Points on a hilly landscape, in no order, each with its height.
From any point a climber steps to the highest of the 4 points nearest to it. It stops when none of these is higher. Distance is the straight distance between rows; heights are no part of it.
des: [130 101 133 106 146 108 122 119 133 133 113 131 132 121 131 122 140 115
 113 118 130 128 121 119 136 152 121 148 124 130 119 150 128 123 122 129
 116 135 149 124 137 136]  (h 420)
Sune: [135 114 139 113 144 110 125 122 127 129 111 124 131 126 131 127 133 115
 114 117 126 131 127 127 136 143 128 149 120 123 124 146 135 122 118 127
 121 125 143 124 121 132]  (h 458)
bup: [132  69 118 111 123  50 111 122 143 132  87 145 119  92 120 113 155 115
 135 105 127 135  97  99 147 196  80 133 136 134  84 125 110  96 126 113
 113 153 152 112 167 149]  (h 746)
nibur: [140 141 140 137 115 150 130 137  94 118 116 127 157 135 135 153 115 124
 135 135 128 140 142 124 131 125 147 123 145 141 149 101 138 124 124 123
 139 117 103 132 126 136]  (h 140)
Megid: [130  72 121 110 129  54 113 120 155 128 104 142 119  95 110 110 152 116
 134  97 133 126  93 102 146 179  81 137 126 132  90 135 113 104 125 119
 115 150 160 119 163 144]  (h 585)
vige: [129  54 118 109 123  48 109 121 117 132  75 149 117  95 131 113 157 115
 137 103 125 137  93  91 147 208  75 130 143 148  77 110 103  91 117 111
 114 155 134  99 170 151]  (h 599)
Fovuv: [125 143 123 129 132 109 131 121 144 128 134 116 123 124 115 130 116 129
 118 123 119 127 134 141 121 114 129 141 106 101 138 149 138 148 114 132
 130 116 150 126 103 113]  (h 654)
lurub: [129  91 130 109 144  80 114 122 158 135 112 133 122 107 116 114 152 114
 122 107 130 124 106 116 142 160 104 140 118 130 100 142 118 112 130 131
 112 147 153 131 148 138]  (h 426)
pizuf: [116 144 120 130 140 101 132 118 155 132 143 114 112 121 111 120 122 129
 124 120 116 118 125 148 124 106 121 144 100  91 143 167 131 152 125 138
 130 109 165 133 100 111]  (h 478)
Dup: [128 181 137 170 111 230 152 155 103 123 143 124 144 152 155 142 107 131
 117 155 138 127 178 164 111  58 187 115 144 158 151 104 149 162 131 138
 142 104  85 143 119 115]  (h 437)
Vufa: [121 113 131 120 141  95 125 121 156 133 129 115 119 124 117 115 138 117
 119 119 123 117 119 134 136 133 117 152 108 114 124 161 130 136 123 137
 121 128 165 124 121 124]  (h 755)
sifo: [152 174 162 168 120 252 148 163  63 119 114 124 151 166 191 138 120 139
 126 158 119 143 178 157 106  93 174 117 165 188 139  82 152 137 143 106
 139 121  50 140 133 137]  (h 665)
Renut: [ 89 124 122 113 147  73 138 116 190 133 176 121  98 118  84 111 147 135
 139 116 120  99  84 131 138 132  91 143  86  84 129 186 111 145 132 169
 133 129 192 132 108 109]  (h 284)
Fik: [120 187 118 166 110 220 153 144 122 118 157 127 134 155 137 140  99 141
 111 155 143 118 166 170 106  40 186 109 138 138 157 117 153 164 125 149
 140 102 102 140 104 107]  (h 213)
num: [104 100 120  95 135  28 123 108 187 140 166 123 104  96  59 124 149 142
 141  87 116 112  56 112 130 178  55 147  74  75 103 182 103 121 131 155
 127 152 195 114 129 107]  (h 573)
rosod: [129  49 131 111 116  77 107 131  91 138  68 151 119 112 160  98 163 124
 141 109 114 149 101  86 161 225  89 118 170 162  77  87 108  70 120 107
 114 147 100 102 172 160]  (h 725)
gigos: [130  73 125 105 131  72 105 123 121 137  92 153 123 110 145 110 151 116
 130 112 127 135 105  96 144 197  94 133 151 156  86 111 112  92 124 113
 109 154 120 108 167 151]  (h 721)
rok: [131  85 134 106 140 100 111 123 123 137  97 148 126 121 144 114 148 114
 122 112 132 132 115 105 143 178 115 135 140 155  98 127 120 100 125 123
 112 147 126 116 151 148]  (h 432)
poban: [116  97 130 114 143  79 123 120 174 130 135 126 119 106 104 111 157 121
 128 103 127 118  95 120 140 156  95 140 106 109 111 164 119 125 135 145
 114 145 176 133 142 132]  (h 571)
gevog: [128  60 119 114 124  45 109 120 133 133  86 150 118  94 124 116 155 116
 134 100 129 133  95  94 144 201  74 134 135 144  80 119 110  91 120 109
 109 153 149 106 171 148]  (h 706)
nad: [ 99 108 127 111 144  70 126 121 189 127 162 117 106 111  90 114 155 133
 137 109 125 107  82 128 138 145  92 141  93  95 120 173 116 128 134 154
 121 136 186 136 125 119]  (h 266)
niben: [131  84 133 103 136 104 109 125 111 134  99 147 135 125 153 117 147 115
 122 117 136 131 115 103 148 180 116 136 146 155 100 125 121  95 124 119
 114 140 116 117 154 147]  (h 556)
Zut: [119 191 103 140 123 194 152 126 158 121 185 127 115 156 114 126  91 151
 117 169 146 110 150 172  88  38 170 104 111 105 159 141 142 174 125 153
 140 106 122 132  91  80]  (h 316)
ruv: [149 115 141 140 119 149 124 133  63 125  89 134 142 138 160 144 124 123
 139 136 139 138 132 106 145 151 134 128 152 157 134 105 138 101 126 106
 127 119  94 128 140 166]  (h 313)
Dibup: [101 108 126 101 140  54 123 116 194 131 169 124 104 107  73 118 150 142
 142  98 121 105  67 116 136 159  79 146  83  80 116 174 108 124 135 154
 129 150 191 123 127 114]  (h 244)
mil: [149 132 145 144 116 163 126 135  66 120 103 126 150 140 150 146 118 123
 145 144 129 143 146 116 135 135 138 123 153 162 138  92 141 110 130 106
 134 124  92 136 136 153]  (h 247)
Dol: [116 163 105 137 133 110 140 114 161 128 161 115 105 126 104 131 101 136
 132 132 116 118 139 152 104  85 130 126  97  80 156 156 122 164 125 132
 139 108 154 135  92  97]  (h 343)
vef: [136 158 129 134 112 161 124 141 112 117 139 123 154 135 130 150 112 129
 130 133 127 135 153 132 122 105 156 119 136 127 150  98 133 137 128 123
 144 120 102 133 115 121]  (h 373)
kitu: [112 100 127 109 145  63 120 119 184 127 150 120 110 106  90 111 155 132
 137 100 126 113  79 115 140 158  88 139  99  93 110 165 113 120 135 149
 119 145 185 132 134 126]  (h 347)
kigid: [147 110 145 139 118 155 120 129  55 131  78 132 138 140 167 134 122 119
 141 134 135 141 135 100 156 159 133 123 154 167 126  98 137  93 124  98
 125 123  92 127 148 177]  (h 337)
bef: [120 179 108 136 128 169 143 121 165 122 170 122 110 149 114 132  98 143
 121 151 131 122 152 159  93  61 157 105 114  95 152 131 128 166 126 142
 139 121 134 132  96  86]  (h 391)
tige: [121 182 104 135 131 153 142 115 165 126 170 117 111 145 107 132  96 142
 124 146 132 118 154 155  94  68 155 108 106  91 149 131 128 165 130 141
 142 119 136 133  93  86]  (h 414)
pati: [140 101 139 123 129 137 120 124  73 136  89 137 140 135 159 132 134 118
 130 128 138 132 123 105 152 164 132 131 150 160 124 116 130  98 124 113
 125 119  98 124 144 163]  (h 329)
rato: [144  97 143 132 126 150 115 132  54 140  70 137 133 139 170 129 137 124
 133 127 136 141 126  97 158 172 129 124 159 168 117 103 129  86 127 103
 121 126  89 121 152 181]  (h 364)
komub: [137 118 133 113 135 125 124 127 112 129 110 128 144 131 133 134 126 117
 116 124 134 132 129 122 135 147 130 141 128 134 131 140 135 118 114 127
 124 126 128 119 122 133]  (h 761)
Veviz: [132  76 126 106 137  76 112 122 135 137  97 150 124 109 138 108 153 111
 125 106 130 135 108 102 145 188  97 139 143 151  89 122 110  96 125 122
 109 153 133 115 164 148]  (h 623)
Boput: [148 149 152 160 114 210 139 146  76 118 122 127 150 146 165 141 118 133
 137 158 123 145 171 135 120 102 155 121 165 166 140  79 141 132 152 108
 134 135  64 146 143 146]  (h 525)
Milar: [125 179 110 141 123 179 143 128 156 125 168 123 121 149 119 130  98 146
 122 153 136 121 154 159 100  57 165 100 113 105 157 122 135 164 124 143
 140 120 126 132  98  90]  (h 351)
nuti: [134  98 135 108 139 122 116 128  96 135  96 143 141 133 150 125 139 114
 120 120 140 128 118 108 147 168 131 134 138 154 116 129 129 100 120 115
 122 132 115 119 137 150]  (h 164)
Kom: [132 166 139 160 108 215 144 148 101 120 140 122 151 144 153 144 116 135
 125 152 133 130 171 147 115  76 173 117 148 151 148  90 140 150 137 130
 139 121  83 146 129 128]  (h 272)
mip: [110 161 116 135 136  99 139 114 161 132 158 114 104 121 103 124 110 131
 126 125 115 119 128 146 116  94 122 137  97  90 144 169 126 155 125 138
 132 105 162 131  98 102]  (h 411)
pesu: [123 159 119 132 128 120 132 120 147 128 148 115 120 130 114 133 111 135
 122 128 117 131 141 144 108  97 139 126 106  93 150 140 133 157 123 129
 135 113 144 131  98  96]  (h 549)
Nov: [107  93 114  93 135  30 116 110 182 138 160 124 101  94  64 123 154 141
 144  89 119 111  62 107 134 179  59 143  85  81 107 176 106 110 130 145
 126 151 195 115 134 116]  (h 705)
tusa: [115 121 126 124 146  94 132 120 162 133 145 114 113 120 106 116 134 127
 123 117 118 116 111 143 134 124 114 146 100  98 132 171 127 143 124 146
 120 118 173 132 109 121]  (h 526)
fubaf: [127  66 129 110 125  87 104 133 102 141  81 152 124 117 156 104 158 118
 134 111 124 138 107  89 158 205  97 124 161 161  85  99 106  76 126 113
 111 147 100 105 166 159]  (h 759)
los: [130  65 118 113 119  37 110 121 139 128  87 148 114  89 116 113 160 118
 132  93 128 130  90  95 148 193  68 132 128 139  85 129 110  93 121 111
 114 154 153 107 169 145]  (h 603)
nenan: [149 161 156 163 117 226 142 153  76 121 121 126 152 150 172 142 120 132
 131 162 120 140 170 142 114  93 164 123 162 171 138  81 142 139 145 106
 132 131  61 142 142 138]  (h 632)
ruzup: [121 187 102 141 131 154 152 110 175 126 179 116 103 141 103 133  93 145
 129 157 134 111 149 163  86  56 148 107  96  89 155 149 121 174 132 147
 137 118 140 140  90  80]  (h 345)
Dos: [151 145 148 153 111 189 133 140  77 116 116 126 155 139 155 147 118 127
 147 151 124 147 163 127 124 117 150 121 160 163 140  77 142 121 144 105
 137 131  77 145 142 146]  (h 352)
Peb: [120 176 116 147 116 200 142 141 135 121 158 122 133 146 129 138 106 144
 119 149 140 121 161 156 108  58 175 106 130 123 153 109 137 161 126 147
 144 113 109 136 106 100]  (h 68)
moge: [126 105 133 111 148  99 124 122 151 136 120 125 123 117 117 118 145 116
 113 114 130 127 117 125 137 146 112 149 114 125 114 154 126 125 126 137
 115 133 159 127 134 132]  (h 581)
saped: [134 162 126 132 120 154 125 136 128 117 142 120 141 134 122 146 117 132
 124 132 127 138 152 135 116 104 154 116 126 112 150 109 131 144 124 130
 144 122 116 133 108 111]  (h 415)
Zabil: [116  98 123 105 134  47 115 117 182 126 148 126 108  94  77 120 155 138
 136  91 120 119  68 110 139 171  75 138  93  89 105 168 111 109 138 142
 124 146 185 125 139 122]  (h 537)
febar: [137 101 135 108 142 117 121 126 108 134 101 140 136 133 145 128 134 116
 119 119 134 129 122 114 146 162 130 139 139 152 116 130 129 103 118 121
 121 133 121 115 140 146]  (h 137)
vidu: [135 155 123 129 122 132 129 136 128 121 137 119 138 137 120 145 111 130
 122 129 122 138 145 138 115 107 146 122 121 112 146 123 138 141 118 126
 140 119 128 125 105 114]  (h 541)
sude: [144 172 149 165 117 234 146 152  77 126 127 128 148 155 178 142 115 131
 127 156 127 138 176 150 110  84 173 124 162 171 141  86 148 148 144 117
 138 120  66 144 133 135]  (h 587)
Kone: [132  87 130 100 139  94 111 122 133 136 104 142 131 118 135 116 150 111
 115 116 135 131 115 112 142 173 108 140 135 146 102 133 114 102 126 126
 108 151 135 119 153 141]  (h 321)
pezip: [130  81 124 109 139  71 111 117 153 132 106 142 121  99 117 110 153 113
 128 106 135 134 102 109 143 173  96 141 130 136  95 133 115 104 134 125
 111 155 151 124 157 141]  (h 470)
Fiz: [143 154 146 159 112 195 132 142  84 120 127 124 158 141 156 150 118 130
 139 151 127 141 164 131 119 101 158 122 158 149 147  83 137 137 140 116
 134 128  78 144 137 139]  (h 332)
zabet: [122  89 127 112 137  62 114 121 180 131 136 129 114  98  93 114 157 127
 136  98 128 119  83 109 143 160  83 137 111 109 105 158 116 111 140 134
 118 148 172 128 148 132]  (h 679)
Puru: [145 176 155 172 120 241 148 157  76 127 121 124 147 159 178 143 118 138
 122 160 129 137 178 157 111  82 178 116 158 177 137  85 150 149 142 118
 138 115  59 142 130 129]  (h 625)
kanif: [128 164 129 148 109 187 133 143 123 120 146 126 151 140 136 146 115 135
 131 141 132 134 163 142 115  81 170 111 143 130 151  97 134 153 134 130
 142 125  98 142 120 117]  (h 122)
kir: [119 190 104 141 130 179 148 119 169 124 184 126 105 151 105 132  88 148
 120 168 142 108 148 169  85  44 161 105 105 101 159 143 135 171 128 152
 139 111 135 134  91  80]  (h 359)
fur: [120 185 104 136 128 170 145 116 169 126 180 118 106 147 109 128  92 147
 125 159 138 118 152 161  91  54 156 102 109  94 152 136 130 172 130 147
 140 116 133 133  94  85]  (h 386)
tem: [127  59 126 108 125  69 106 126 105 139  78 151 124 108 150 100 157 119
 136 106 120 142 104  95 151 207  87 124 159 160  81 100 107  79 117 110
 110 152 112 100 169 156]  (h 772)
Pigas: [117 192 111 157 115 211 156 138 141 123 170 131 128 158 124 129  93 144
 107 156 154 117 160 172 101  36 184 102 129 118 161 132 152 167 123 150
 138 103 115 136  94  94]  (h 3)
guk: [125 170 112 133 126 135 136 119 158 126 157 117 115 136 110 135  99 138
 130 139 121 127 148 149 101  82 146 117 106  90 150 136 131 164 125 138
 139 117 141 130  97  95]  (h 494)
ziku: [116 107 131 119 145  92 126 125 163 134 134 118 117 116 115 113 146 122
 118 116 127 116 108 132 133 134 110 147 107 107 121 164 127 136 124 141
 116 125 170 129 123 129]  (h 622)
gedul: [122 184 105 140 134 137 140 114 170 127 168 112 108 133 104 131  95 139
 127 146 125 123 143 152  93  73 145 111  98  84 153 147 120 163 128 136
 141 112 142 133  95  88]  (h 444)
tir: [160 125 153 148 113 165 127 138  55 119  92 131 144 139 161 146 120 132
 149 148 127 147 149 113 136 137 133 122 164 165 132  84 143 102 134  96
 128 124  82 135 147 167]  (h 291)
riri: [130 158 119 127 130 125 130 124 136 123 141 115 127 131 117 141 109 130
 120 129 121 135 143 140 115 107 140 129 115 100 142 133 134 147 119 124
 138 122 140 128 100 110]  (h 621)
sebu: [132  91 133 106 142  91 121 121 143 137 110 139 126 113 128 114 148 109
 115 110 131 129 111 114 140 160 108 145 128 138 105 137 119 113 127 128
 111 146 149 125 149 139]  (h 320)
ziruk: [143 147 134 146 112 172 129 141  91 117 126 124 156 138 141 151 115 129
 135 144 124 138 157 124 121 105 150 119 146 140 148  90 138 132 134 117
 141 127  91 147 130 139]  (h 114)
Funip: [130 127 129 120 134 109 127 123 137 131 125 119 128 127 124 127 129 123
 111 124 119 131 130 137 128 128 126 145 116 115 131 153 135 137 113 131
 129 118 152 123 111 125]  (h 593)
fus: [165 132 153 155 112 180 130 137  55 116  98 130 140 146 166 143 117 133
 144 149 123 153 160 119 132 127 139 123 170 170 130  70 148 108 135  90
 129 130  74 135 145 160]  (h 222)
badek: [143 137 134 116 124 135 126 132 103 121 112 126 151 138 134 146 125 120
 126 128 127 136 140 126 130 129 139 137 138 130 138 121 136 125 119 121
 135 116 121 126 118 128]  (h 495)
foz: [128 144 125 122 132 114 129 128 135 127 131 117 129 132 119 135 114 126
 116 126 119 134 136 139 119 113 132 137 113 106 138 148 138 143 115 130
 134 118 148 126 101 116]  (h 724)
Kageg: [129  70 131 108 130  98 100 132  95 144  82 153 128 125 157 108 153 119
 131 112 126 139 112  94 155 203 110 122 167 167  91 104 108  80 126 111
 108 140 102 109 165 163]  (h 736)
mato: [132  75 135 117 127 128 103 133  73 146  77 149 130 130 170 110 146 119
 135 114 132 140 116  91 161 192 121 119 163 166 102 107 119  79 128 106
 110 139  87 114 158 178]  (h 596)
Teg: [123  53 125 114 115  57 109 128 106 135  69 149 118 107 151 106 157 121
 144 105 118 142  96  84 152 219  80 123 160 158  77  92 108  79 113 107
 110 151 114  99 171 155]  (h 739)
rufat: [139 126 132 116 131 133 122 131 100 123 109 126 148 137 138 144 122 120
 120 126 127 135 130 121 133 140 139 133 131 140 136 124 135 114 114 120
 134 120 119 121 121 136]  (h 443)
guzop: [128  84 127 109 136  69 112 118 159 132 115 139 118  98 115 112 153 117
 123 104 129 131 101 109 140 165  94 139 123 128  98 143 120 107 132 126
 113 152 157 122 158 141]  (h 511)
Tupom: [ 96 135 115 125 142  84 140 114 171 128 167 115 102 118  96 114 128 131
 130 121 117 101 100 150 133 112 113 148  90  85 139 188 124 150 133 149
 130 107 182 133 105 106]  (h 449)
Zagut: [115  83 117  99 128  41 116 118 175 132 139 129 110  93  74 118 156 136
 142  90 122 117  65 106 136 174  64 138  96  90 102 171 109 104 130 130
 125 146 189 118 143 126]  (h 575)
Dobor: [126  92 131 112 142  75 118 119 167 131 124 132 120 104 110 109 154 117
 125 101 132 125 101 115 142 161  96 141 113 117 106 150 119 117 132 134
 110 147 166 127 148 136]  (h 497)
bepo: [127  44 129 111 114  62 109 132  97 138  61 149 117 107 156 103 164 122
 139 106 115 149 100  82 163 227  76 114 160 162  76  89 105  72 115 110
 112 150 109  94 175 164]  (h 695)
kep: [137  93 134 108 132 125 115 125  91 140  90 144 138 131 159 121 140 117
 124 122 138 130 122  98 150 172 127 130 148 161 113 122 127  93 126 117
 118 129 107 116 150 159]  (h 339)
Rel: [124 174 110 135 125 154 138 127 158 126 163 117 119 142 114 134  98 138
 120 141 126 128 154 148 101  80 154 107 112 100 152 128 129 160 122 134
 139 119 126 131  93  91]  (h 451)
voso: [111 168 102 139 139 103 145 111 168 128 168 113 100 121  93 129 100 139
 132 131 115 112 125 154 108  81 129 124  94  78 150 171 122 167 134 137
 136 110 163 132  90  92]  (h 310)
Vopaz: [114 189 103 141 135 135 147 109 178 134 177 117 101 134 100 131  93 135
 129 148 130 115 143 157  93  61 143 111  91  78 159 156 118 171 135 141
 135 111 148 137  96  83]  (h 368)
kud: [128 163 121 139 112 166 130 140 129 121 150 121 146 140 124 146 106 136
 121 137 130 130 155 135 112  89 165 109 130 113 152 104 134 149 128 131
 143 123 111 135 107 110]  (h 292)
nok: [100 157 109 134 138  87 143 114 166 129 167 114 104 120  94 118 114 135
 130 123 115 104 111 152 118  97 115 138  87  84 150 185 121 158 131 146
 134 103 176 132  93 101]  (h 372)
Likez: [138 107 132 106 141 118 118 123 113 131 105 137 138 131 141 129 137 115
 116 122 137 128 122 115 145 159 130 138 134 144 117 138 130 110 117 122
 118 133 128 122 135 140]  (h 324)
par: [152 166 158 164 122 240 146 157  67 122 118 125 151 159 186 134 122 137
 129 160 118 148 174 147 111  98 169 121 167 183 134  77 147 134 148 104
 133 127  57 145 139 142]  (h 693)
kif: [110 100 130 114 143  79 124 119 174 131 138 121 116 111 102 107 150 125
 124 110 125 112 100 123 141 144 102 143 106 104 121 169 123 129 131 145
 117 136 175 132 131 129]  (h 750)
sevi: [116 190 110 144 124 191 144 128 157 119 175 128 121 153 117 127  98 151
 115 159 146 115 154 165  95  51 170 100 120 106 157 127 136 171 126 149
 143 115 122 130  92  92]  (h 290)
vup: [106 103 127 111 144  77 124 118 181 128 153 119 110 112  92 111 149 133
 129 103 124 108  90 126 140 145  98 142  99  95 123 171 119 131 134 157
 121 137 179 135 128 122]  (h 468)
muker: [123  79 116 107 128  43 110 121 169 127 125 137 112  91  86 114 158 125
 135  90 127 121  72 101 143 178  72 133 104 108  99 155 116 102 134 130
 117 151 178 120 148 136]  (h 516)
pevep: [154 112 148 143 118 160 126 131  49 128  82 132 133 138 165 140 121 123
 146 140 134 146 136 101 147 151 131 119 159 171 124  88 143  94 128  94
 125 121  84 126 150 174]  (h 323)
Zeg: [116 133 127 126 135  98 134 118 154 135 139 117 118 121 115 124 126 124
 116 117 119 122 123 141 128 116 119 144 106 101 134 164 132 146 124 133
 127 112 165 131 103 119]  (h 548)
bar: [134 178 142 173 110 234 157 153  89 128 133 125 143 152 167 148 107 133
 122 156 131 128 178 161 104  61 186 119 149 163 148 102 149 158 131 131
 142 108  72 142 127 118]  (h 508)
bur: [121 181 130 168 111 222 153 151 112 124 147 124 146 149 145 145 102 138
 117 153 139 119 170 163 112  53 186 113 142 149 156 102 152 165 131 141
 140 106  87 141 118 114]  (h 374)
Narol: [141 132 135 120 123 134 124 134  91 121 105 130 150 136 138 144 126 119
 131 130 132 137 131 120 134 140 141 136 142 142 141 116 138 112 120 120
 136 120 108 127 123 145]  (h 327)
fot: [ 89 116 120 104 149  65 132 114 193 132 179 119  98 112  75 118 147 137
 141 105 120  99  75 124 134 143  86 139  87  79 119 182 107 136 134 162
 130 134 192 126 121 108]  (h 127)
bib: [151 140 143 144 109 165 129 140  81 119 118 125 156 135 147 153 117 124
 143 146 123 149 154 123 131 120 144 121 152 151 144  86 141 121 133 110
 139 124  91 145 132 145]  (h 214)
nubop: [126  54 121 107 116  49 111 123 114 133  71 147 119 101 141 108 156 116
 139 100 122 142  99  92 151 215  72 124 148 155  76 106 106  89 113 109
 110 153 131 102 173 153]  (h 687)
zivif: [139 111 141 115 131 133 120 128  87 129  95 133 143 135 147 136 131 117
 126 131 139 132 129 107 148 159 133 132 141 151 125 120 132 102 115 117
 123 123 112 122 133 154]  (h 183)
fikam: [129  66 116 109 124  37 111 122 157 126 102 139 113  83 100 113 157 115
 134  91 126 132  77  99 147 187  71 133 121 128  90 142 111  97 128 115
 117 147 166 113 163 143]  (h 509)
nobi: [138 150 129 128 116 141 123 137 117 114 126 118 152 134 131 146 118 126
 127 133 132 140 143 130 123 115 148 122 135 120 150 113 138 133 121 122
 140 121 115 130 111 121]  (h 547)
vib: [126  76 132 106 132 106 108 124 101 140  90 151 132 126 156 112 151 114
 127 110 132 134 111  98 152 187 115 128 156 159  97 115 113  87 126 115
 114 142 106 115 156 158]  (h 688)
muzo: [128 170 117 136 115 164 132 137 142 122 153 122 138 143 125 144 106 141
 120 138 130 136 155 145 111  85 163 109 127 109 150 107 130 153 125 135
 140 125 116 134 101 104]  (h 312)
kazos: [135  94 131 103 142 106 116 124 123 135 101 136 136 127 140 120 142 117
 117 119 133 132 121 111 142 165 119 139 133 147 108 134 123 106 119 124
 114 143 132 117 144 141]  (h 236)
tez: [ 93 131 121 119 144  80 138 116 178 130 173 115 103 116  89 111 138 130
 131 121 115  97  91 140 136 120 105 148  93  86 139 188 120 149 131 158
 131 117 184 127 106 110]  (h 524)
tuk: [121 203 101 150 126 199 154 118 161 117 189 135 116 160 104 126  81 155
 112 176 154 108 150 183  75  23 165 110 114 108 165 154 145 175 128 161
 140 103 127 136  81  73]  (h 273)
vutu: [ 97 119 125 112 148  80 134 119 183 131 163 118 103 116  90 110 144 135
 132 114 121 102  89 137 138 130 100 142  91  86 128 179 119 140 134 154
 126 122 187 128 112 119]  (h 461)
kovef: [118 203  97 143 131 189 157 109 168 122 196 130 109 150 100 128  83 154
 120 180 153 108 150 182  75  29 162 109 105 101 162 161 140 178 130 158
 139 108 136 137  86  69]  (h 314)
timi: [141 158 139 152 113 191 133 140  98 123 130 123 156 139 147 148 116 131
 139 149 130 138 166 133 121  97 162 120 153 153 148  88 135 136 135 121
 135 125  86 143 134 133]  (h 233)
nanu: [157 160 159 162 118 233 141 155  62 119 115 127 156 160 184 135 128 140
 128 159 122 151 173 142 115 102 167 122 174 183 136  72 145 129 156 100
 132 133  50 141 142 145]  (h 667)
zitas: [162 140 157 156 114 191 134 142  60 114 103 131 145 149 170 140 117 134
 144 158 121 157 164 125 128 126 144 119 171 170 132  68 145 108 146  93
 128 134  68 140 147 158]  (h 143)
vinap: [102 122 121 125 141  87 136 119 174 132 155 110 105 121 101 111 142 131
 132 117 117 108 101 140 138 122 108 147  98  93 135 178 124 144 126 151
 127 116 182 136 110 118]  (h 708)
Diz: [136 176 145 171 115 237 153 155  83 129 132 124 144 154 166 140 115 132
 122 156 126 136 178 157 109  73 178 121 151 171 143  92 146 155 142 124
 141 115  66 145 125 124]  (h 572)
zigup: [136 155 137 146 109 181 131 149 110 118 139 124 153 138 138 150 117 132
 134 145 129 134 160 133 121 100 157 119 144 135 150  91 135 141 131 125
 145 124  94 145 124 128]  (h 209)
Deze: [141 131 140 133 118 145 124 137  80 120 100 127 148 135 144 146 125 120
 135 133 130 135 137 112 140 140 138 126 149 150 142 105 138 113 123 110
 133 120 100 128 131 151]  (h 230)
mifo: [125 172 117 133 119 167 137 134 149 120 155 118 132 142 118 138 105 135
 122 140 128 126 154 144 105  79 162 109 125 104 150 112 130 158 125 138
 144 124 120 134 100  99]  (h 379)
Ter: [134  89 134 118 131 133 110 126  79 145  83 144 135 132 164 122 143 117
 130 116 137 136 117  96 158 182 124 128 156 169 113 114 123  85 127 110
 114 127  98 117 151 170]  (h 460)
zalug: [109 133 119 129 143  91 133 117 166 131 151 111 109 119 101 114 128 127
 127 121 115 112 113 145 130 113 115 148  97  88 144 177 129 152 126 141
 130 110 174 126 103 111]  (h 540)
topen: [140 117 133 116 130 131 123 129  89 127 104 131 146 136 143 142 126 117
 125 127 137 131 128 113 139 153 133 132 136 150 132 125 134 110 118 113
 130 119 110 121 131 145]  (h 250)
neti: [145 106 142 127 124 142 121 129  66 133  86 134 140 136 163 133 132 118
 135 133 133 136 128 101 150 160 133 125 151 165 127 107 135  97 126 106
 127 123  93 124 146 170]  (h 322)
Mik: [139 145 132 125 122 130 126 131 114 121 128 120 145 134 125 148 115 124
 124 130 122 138 142 131 124 123 142 131 131 123 148 124 141 134 117 124
 136 118 126 128 111 118]  (h 707)
pato: [128  82 127 111 132  58 113 115 164 128 117 135 119  93 100 111 157 122
 131  98 133 127  91 109 142 167  84 134 120 119  97 140 113 105 133 127
 116 153 168 129 155 142]  (h 586)
firum: [120 101 132 110 145  88 118 122 167 132 130 120 120 110 115 115 148 116
 119 113 127 121 105 128 138 147 105 145 113 116 117 158 124 127 131 138
 118 140 170 131 134 132]  (h 550)
vur: [116 195  98 144 138 170 152 110 177 125 190 122 101 144  96 127  84 143
 127 170 145 104 148 171  82  40 154 105  91  92 164 156 124 179 131 155
 141 114 142 135  94  71]  (h 315)
duve: [134 125 132 115 134 115 125 126 122 127 120 122 136 128 128 136 129 123
 111 122 125 133 128 134 129 137 133 142 116 122 131 143 137 130 120 128
 127 121 142 120 115 124]  (h 496)
bati: [126  72 127 106 131  90 106 126 108 142  86 153 124 118 153 111 150 115
 130 112 126 139 111  94 152 194 105 128 154 162  90 109 107  81 124 113
 112 148 107 110 168 154]  (h 738)
bufu: [105 112 126 121 146  80 131 120 177 133 150 115 114 112 101 111 145 127
 131 113 122 109  98 133 142 138 104 146 101  99 127 174 123 134 134 150
 124 122 176 133 119 129]  (h 479)
lezuz: [159 141 153 149 112 179 129 143  61 112 103 126 149 143 161 149 119 126
 146 151 121 151 157 121 127 126 138 120 166 164 137  73 144 112 139  97
 131 133  75 138 144 159]  (h 221)
Sab: [138 133 130 119 130 122 127 131 120 122 120 122 138 132 132 141 117 125
 118 127 126 134 137 125 128 135 133 138 128 123 135 133 138 127 115 124
 131 119 131 120 110 122]  (h 666)
lem: [142 115 140 126 122 142 121 131  75 123  95 131 151 136 149 143 123 118
 135 134 135 138 135 111 142 147 138 127 142 157 136 112 141 107 122 110
 133 121  98 129 137 156]  (h 274)
zikil: [140 164 150 171 112 226 138 152  83 128 134 123 154 152 164 146 120 134
 128 154 129 135 177 148 112  83 172 121 153 165 142  86 141 147 143 122
 136 124  73 143 138 129]  (h 521)
meki: [127 168 121 141 117 181 132 140 135 122 153 119 143 144 125 144 111 134
 124 143 134 127 162 145 109  78 173 107 135 119 152 102 134 155 129 134
 141 120 107 137 110 110]  (h 235)
sizip: [131  82 128 108 142  81 113 118 140 135 105 144 123 110 127 113 152 111
 121 108 135 132 108 108 145 174 104 139 133 141  95 131 115 104 126 126
 109 150 143 124 159 141]  (h 463)
Miv: [130 168 116 134 125 139 129 131 148 124 148 115 128 140 117 139 105 139
 122 132 124 135 153 142 108  92 150 115 117  98 148 125 130 152 123 134
 138 121 127 133  94 101]  (h 433)
finod: [ 87 141 112 126 145  84 142 112 170 132 174 116 101 114  90 117 127 134
 139 119 115  95  98 152 130 110 113 147  88  82 145 191 121 154 133 154
 131 106 184 133  97  99]  (h 436)
lon: [134 139 127 124 128 118 127 127 125 122 124 116 135 130 122 138 120 126
 116 127 124 133 138 139 125 121 136 137 118 112 138 138 139 137 117 128
 133 118 138 125 105 115]  (h 624)
gom: [101 109 122  98 136  36 125 112 192 139 173 125  97 104  60 125 151 148
 143  90 118 105  58 111 131 167  67 145  73  73 111 179  99 126 135 159
 128 151 195 118 126 106]  (h 472)
Fis: [129 169 129 158 111 210 145 146 118 123 146 121 150 149 142 144 113 132
 121 151 140 129 168 147 117  69 178 113 144 141 151  98 139 161 133 140
 141 117  95 140 121 118]  (h 281)
garef: [142 160 147 156 115 213 137 146  89 123 133 122 156 147 158 148 122 130
 129 152 128 139 171 143 119  85 162 121 155 158 144  84 137 148 143 121
 136 126  75 148 136 136]  (h 412)

For each start below, name the point where the climber stops.
Peb | foz
mil | tem
ziruk | par
lem | tem
Pigas | foz
vur | foz
neti | tem
kanif | Mik
kep | tem
meki | foz
bur | par
timi | par
